Points, in no order, along strands that fork and pass close to each other.
(in the rows, 128 means zero)
Two points are linked if the straight distance between their rows is under 101. Some points are linked to none.
(438): [136 144 121  98 136 152 153 145 142  98 110 161 109  98  88 100 106 138
 138 131 110 151 167]
(63): [135  72 137 156  65  54 146  98 128 106 108 105 129 112 102  96 123 106
 139 128 129  71 108]
(373): [160 174 187 189 147 226 152 135  93 140 144 112 106  97 130 123 119 188
 171  67 137 169 171]
(524): [109  95  75  59 135 123 132 211 130 120 136 198 135 165 192 185 195  96
 138 116 120 136 115]
(1052): [119 138 118  41 127  82 131 115 139 118 137 150 118 116 122 129 116  85
 108 141  98 123  97]
(611): [143 154 175 174 140 204 112 127 135 130  95  86 125 145 154 138 171 187
 164 104 154 167 131]
(401): [152 161 193 186 102 180 149  93  93 164 164  74  96 130 120 120  93 130
 170  60 147 165 146]
(790): [ 91 109  80 154 122 116  87 152 145 141 138 122 153 177 150 148 150 112
  93 150 141 122 106]
(1068): [141 129 176 168 128 145 110 102 147 133  85  89 120 161 141 127 168 190
 148 116 156 128 128]
(634): [ 89  95  81 102 108  70 100 111 132 132 122 150 152 202 153 126 145 107
  84 127 161  69  79]
(871): [122 112 147 139 109 133  92 101 155 127 101  87 130 164 156 143 182 165
 134 119 158 140  87]
(299): [128 109 130 106  96  97 121 105 130 127 117 126 158 103 129 122 107  68
 138 109 118 156  88]
(625): [122 127 108 119 128 137 113 128 161 127  88 151 148 166 125 123 134 130
 125 127 154 145 135]
(1001): [148 124 180 210 101 123 151  84 108 142 132  75  97 130  86 100 108 165
 145 111 146  81 159]
(1046): [ 79  86  87 107 106 151  86 173 128 103 158 118 147 149 192 180 203 112
 112 117 141 166  74]
(928): [122 128 175 181  82 134 114  97 110 162 157  51 121 138 143 144 140 132
 147  94 145 146  91]
(411): [134 127 146  83 134 183 137 160 141  71  72 145 117 146 135 138 200 157
 170 113 112 162 110]
(143): [130 115 126  69 106 137 147 145 133  91 117 152 131 103 119 140 147 100
 154 114 109 182 108]
(839): [101  97 111 185  87  98  91 102 119 153 141  73 176 142 161 133 123  92
 115 127 146 125  63]
(323): [136  99 106  60 116 144 150 185 127  74 112 169 136 115 149 165 195 106
 169 119 103 168  99]
(671): [118 133  69  85 139  51 144 176 132 155 134 186 135 176 145 121 100  86
 105 167 115  47 147]
(356): [125 109 100 110 110  95 131 148 157 116 108 162 131 142 126 120 132 106
 132 138 121 119 129]
(138): [123 148  98 102 172  98 121  98 146 146 110 163 134 171 105  97  91 134
  80 161 154  59 158]
(539): [104 104  94 100 139 176 114 180 115 104 164 122 134 132 151 197 194 114
 117 139 117 186 102]
(420): [138 137 158 119 143 190 131 115 139  98  60 132 110 134 108 102 144 171
 155  94 144 164 148]
(641): [ 89 105  90 145 107 140  84 153 137 135 151  98 162 153 175 165 165 105
 108 134 144 167  82]
(430): [130 134  93 101 140  69 147 113 137 130 109 152 128 156  92  77  77 105
  93 173 134  33 156]
(273): [136 146 110 100 152 115 138 165 133 134 158 159 140  99 137 165 120  93
 116 166  93 153 142]
(911): [189 144 202 148 112 100 170  89 121 144 119  96 107  78 112 104  77 125
 163 107 125 107 171]
(704): [136 144 107  56 164 162 147 170 142  98 103 188 130 139 131 152 162 134
 145 137 118 159 146]
(9): [144 119 117  82 103  74 158 159 156  96 107 156 107 105 109  97 106 105
 139 147 102 101 152]
(457): [116 104  78  71 125  79 125 181 139 135 126 202 154 156 184 164 150  84
 124 128 117 119 112]
(569): [106 131  98 131 140 174 112 173 159 111  91 147 132 172 134 131 161 151
 136 126 142 162 144]
(624): [138 122 141 199 108  79 154  86  81 150 153  63 128 111  87  89  78  82
 126 157 116  64 115]
(507): [128 137  83  61 152 138 150 193 133 110 151 181 126 124 133 169 145  94
 122 156  94 156 146]
(29): [104  69 122 186  61 101  97 107 128 127 121  83 170 143 169 124 153 127
 135 110 171 110  71]
(680): [144 101 110 122 113  54 153  89 130 118  83 122 144 146  86  76  92  85
 106 156 154  38 132]
(280): [121  91 103 102 101  66 111  86 142 122  90 140 158 170 138 108 125  92
 105 122 163  79  89]
(861): [142 143 184 194 106 165 135  96 111 144 130  74  96 138 108 107 121 175
 155  83 152 132 147]
(302): [120 101  76 134 119  40 123 133 117 142 135 139 169 139 146 112  94  52
 105 169 115  57  88]
(828): [129 139 136 169 121 101 141  99 103 157 147  90 137 104  94  99  63  79
 124 149  99 115 115]
(427): [102 166 120 133 174 186 110 111 103 146 173 118 115 103  91 120  84 147
  88 135 120 149 145]
(283): [129 144 127 123 136 151 119  90 145 137  81 123 147 144 100 100  92 123
 117 110 159 160 144]
(447): [123 103 137 177  92  82 116  71 105 155 125  70 168 130 123 101  93  79
 122 129 149 100  83]
(811): [158 166 189 177 116 197 150 125  99 149 147  90 112 116 143 144 136 151
 181  81 133 186 141]
(366): [133 159 154 116 146 184 154 118  98 125 170 115 108  78 107 155 120 141
 135 126 103 180 139]
(707): [107 106 106  90 141 179 119 192 127  81 139 139 111 162 149 181 228 146
 134 132 113 162  99]
(843): [115 118 145 121 105 182 127 147 127  90 109 107 122 136 136 145 189 148
 160 106 123 187  95]
(767): [160 160 137 132 167 132 127 149 141 135 136 151 129  98 137 153 120 144
 135 164 108 143 170]
(732): [121 159 149 137 156 221 135 130 103 119 156 111 108 106 112 146 145 181
 127 115 125 184 146]
(823): [114 116  91  79 128  72 110 137 152 134 106 177 131 206 165 142 165 130
 101 124 152  82 109]
(180): [147 165 157 204 162 165 129 116 112 169 151 116 136  89 115 119  80 173
 128 123 141 127 179]
(40): [123 135 142 209 128 127 127  88 109 159 156  74 124 135  93 112 103 152
 110 145 144  86 139]
(6): [ 95 111 110  77  97 138 128 133 119  98 153 134 114 113 116 147 154 101
 124 117 104 167  78]
(177): [141 127 112  80 128  75 152 132 161 111  93 163 115 133  98  79  86 116
 121 154 133  69 168]
(252): [116 148 131 181 137 156  99 114 130 167 141  90 149 143 136 146 123 143
 113 140 148 155 129]
(451): [127  74 132 169  73  81 135 140 138 104 127 114 112 117 117 120 150 137
 145 129 109 104 116]
(1013): [123  81 107 100 103  87 123 174 136 103 159 155 128  98 169 168 175  99
 140 137  94 136  91]
(922): [139 160 127 111 173 194 151 152 132  98 110 171 109  81 103  95 110 187
 137 121 117 142 187]
(589): [126 142 112  73 157  97 108 132 150 140 129 169 130 172 157 167 159 133
  97 150 130 119 120]
(181): [ 98 125  68 130 150 127 109 164 138 138 158 145 132 164 131 150 132 102
  86 162 115 133 137]
(8): [150 137 150 173 158 139 134 111 145 132  92 132 123 119 106  95 115 190
 131 131 160  97 182]
(592): [120 105  94  68 124  69 129 183 137 119 165 181 129 119 171 168 150  81
 117 155  88 110 109]
(875): [148 173 196 147 142 153 125  76  98 167 178  93  98 100 126 139 108 166
 127 101 130 128 134]
(730): [114  62 102 104  88  78 104 118 149 104  87 162 157 154 173 118 151 105
 140  98 162 101  80]
(867): [132 120 118  69 115  81 120 122 133 121 137 152 156 102 156 152 123  66
 125 134 107 151  86]
(284): [148 144 194 177 101 115 133  84  98 166 174  71  98 118 124 142 124 131
 142 109 119 118 118]
(466): [143 173 152 119 161 158 149 100 105 134 149 133 107  50  86  72  38 152
 116 114 117 118 178]
(888): [129  81  99 108  97  45 147 144 158 107  91 171 128 158 131 106 136 111
 137 141 130  61 132]
(194): [164 174 175 174 169 198 149 114  97 159 150 132 116  64 126 111  81 192
 148  78 145 147 179]
(192): [144 155 171 124 114 111 147  84  95 151 156  91 114  87 100 111  72  85
 135 118  97 139 115]
(437): [104  77  76  93  98  85 101 153 139 115 111 197 169 162 203 139 154  93
 137  99 152 116  84]
(708): [118 135 124 131 115 121 110  85 128 153 114 102 162 135 116 111  91  81
 113 121 137 166 101]
(669): [118 133 125 145 161 168 115 165 144 116 124 141 108 149 130 143 173 185
 129 140 119 140 146]
(307): [123 126 104 151 125  87 112  93 113 151 126 105 172 133 119  99  72  61
 106 147 123 118  94]
(727): [167 167 181 117 141 126 160  96 122 138 136 115 101  60 103 100  63 139
 139 117 112 127 176]
(135): [104 117  69  92 144 152 119 203 140 119 108 179 145 198 181 172 193 117
 130 120 142 152 123]
(728): [111 100 118 186  98 103 122 107 137 127 110  93 126 168  99 110 151 160
 120 145 156  81 123]
(626): [131 169 104 107 190 151 134 145 134 133 137 180 130  89 107 101  68 152
  96 155 124 116 183]
(1009): [ 85  80  72 184 107  87  88 138 118 143 153 105 171 166 153 129 130  88
  93 158 146  93  79]
(120): [127 154 161 144 186 218 130 149 102 112 159 129  91  83 126 144 156 224
 126 116 112 149 160]
(782): [141 100 141 128  99  78 140  78 143 120  87 105 128 134  96  93 101 111
 120 132 144  89 134]
(1033): [137 143 132 125 144  77 130 116 134 139 155 129 115 107 111 120  97 122
 104 176 101  80 140]
(45): [128 156 123 149 174 175 137 127 123 126 135 155 114  70  96  81  73 189
 113 119 131 119 185]
(541): [114 160 103 118 174 148 112 119 127 145 139 143 134 121 101 114  81 127
  93 152 127 139 152]
(555): [161 139 189 152  93 110 164  72  97 155 131  75 102  99  99  91  61  88
 150  89 121 120 144]
(515): [114 142 132  99 131 147 129 119 116 127 166 114 107 107 106 151 142 124
 116 136  99 161 112]
(271): [151 143 148  80 163 178 147 141 144  93  59 162 127 130 129 127 161 152
 167 115 133 166 149]
(850): [153 158 144 186 158 136 125 137 123 167 152 121 142  91 130 144  88 132
 129 158 114 149 170]
(196): [113 139 140 109 133 224 139 137 104 102 152  84 111 123 123 172 187 160
 136 112 121 198 104]
(582): [168 162 167  85 164 120 147 112 148 119 111 146 101  70 115 105  95 175
 129 137 125 112 179]
(1036): [141 145 118 135 178 131 118 159 153 129 120 170 120 134 138 143 146 177
 119 161 124 112 178]
(522): [150 153 195 132 137 204 133 109 119 114  79  97 111 127 126 121 161 175
 177  78 144 176 138]
(204): [113 122 106 186 130 120 127 119 127 137 132 117 120 149  81 102 107 149
 101 160 135  83 151]
(126): [137 129 171 147 105 132 108 108 131 144 130  87 134 128 161 160 168 136
 154 110 136 167  90]
(328): [118  86 131 147  94 101 113 157 133 109 149 121 121 113 149 159 175 130
 139 135 110 139  93]
(780): [148 135 169 135 100 142 144 108 122 125 117 103 105 101 107 121 121 131
 154 101 111 162 136]
(407): [100 133  72  93 162  89 117 164 130 141 170 165 113 160 125 133 115  88
  78 171  99  78 135]

A fork is a point with three links. Follow the links from the first point to the second and name the forks in between, in order.
(280) / (1068) | (457), (430), (356), (625), (767), (271)
(634) / (1052) | (457), (430), (356), (625), (708)
(181) / (401) | (790), (839), (307), (708), (625), (767)
(671) / (280) | (790), (839), (307), (708), (625), (356), (430), (457)
(63) / (1052) | (430), (356), (625), (708)
(1052) / (507) | (708), (625), (767)
(728) / (307) | (767), (625), (708)
(135) / (427) | (457), (430), (356), (625), (708), (307), (828), (727), (45)

A fork is a point with three links, a tip a point with one. Leave the first point through the second and follow the links. Name the first fork or tip that comes.
(875) / (284) | (271)
(457) / (592) | (430)
(850) / (180) | (728)
(728) / (204) | (767)
(420) / (522) | (875)
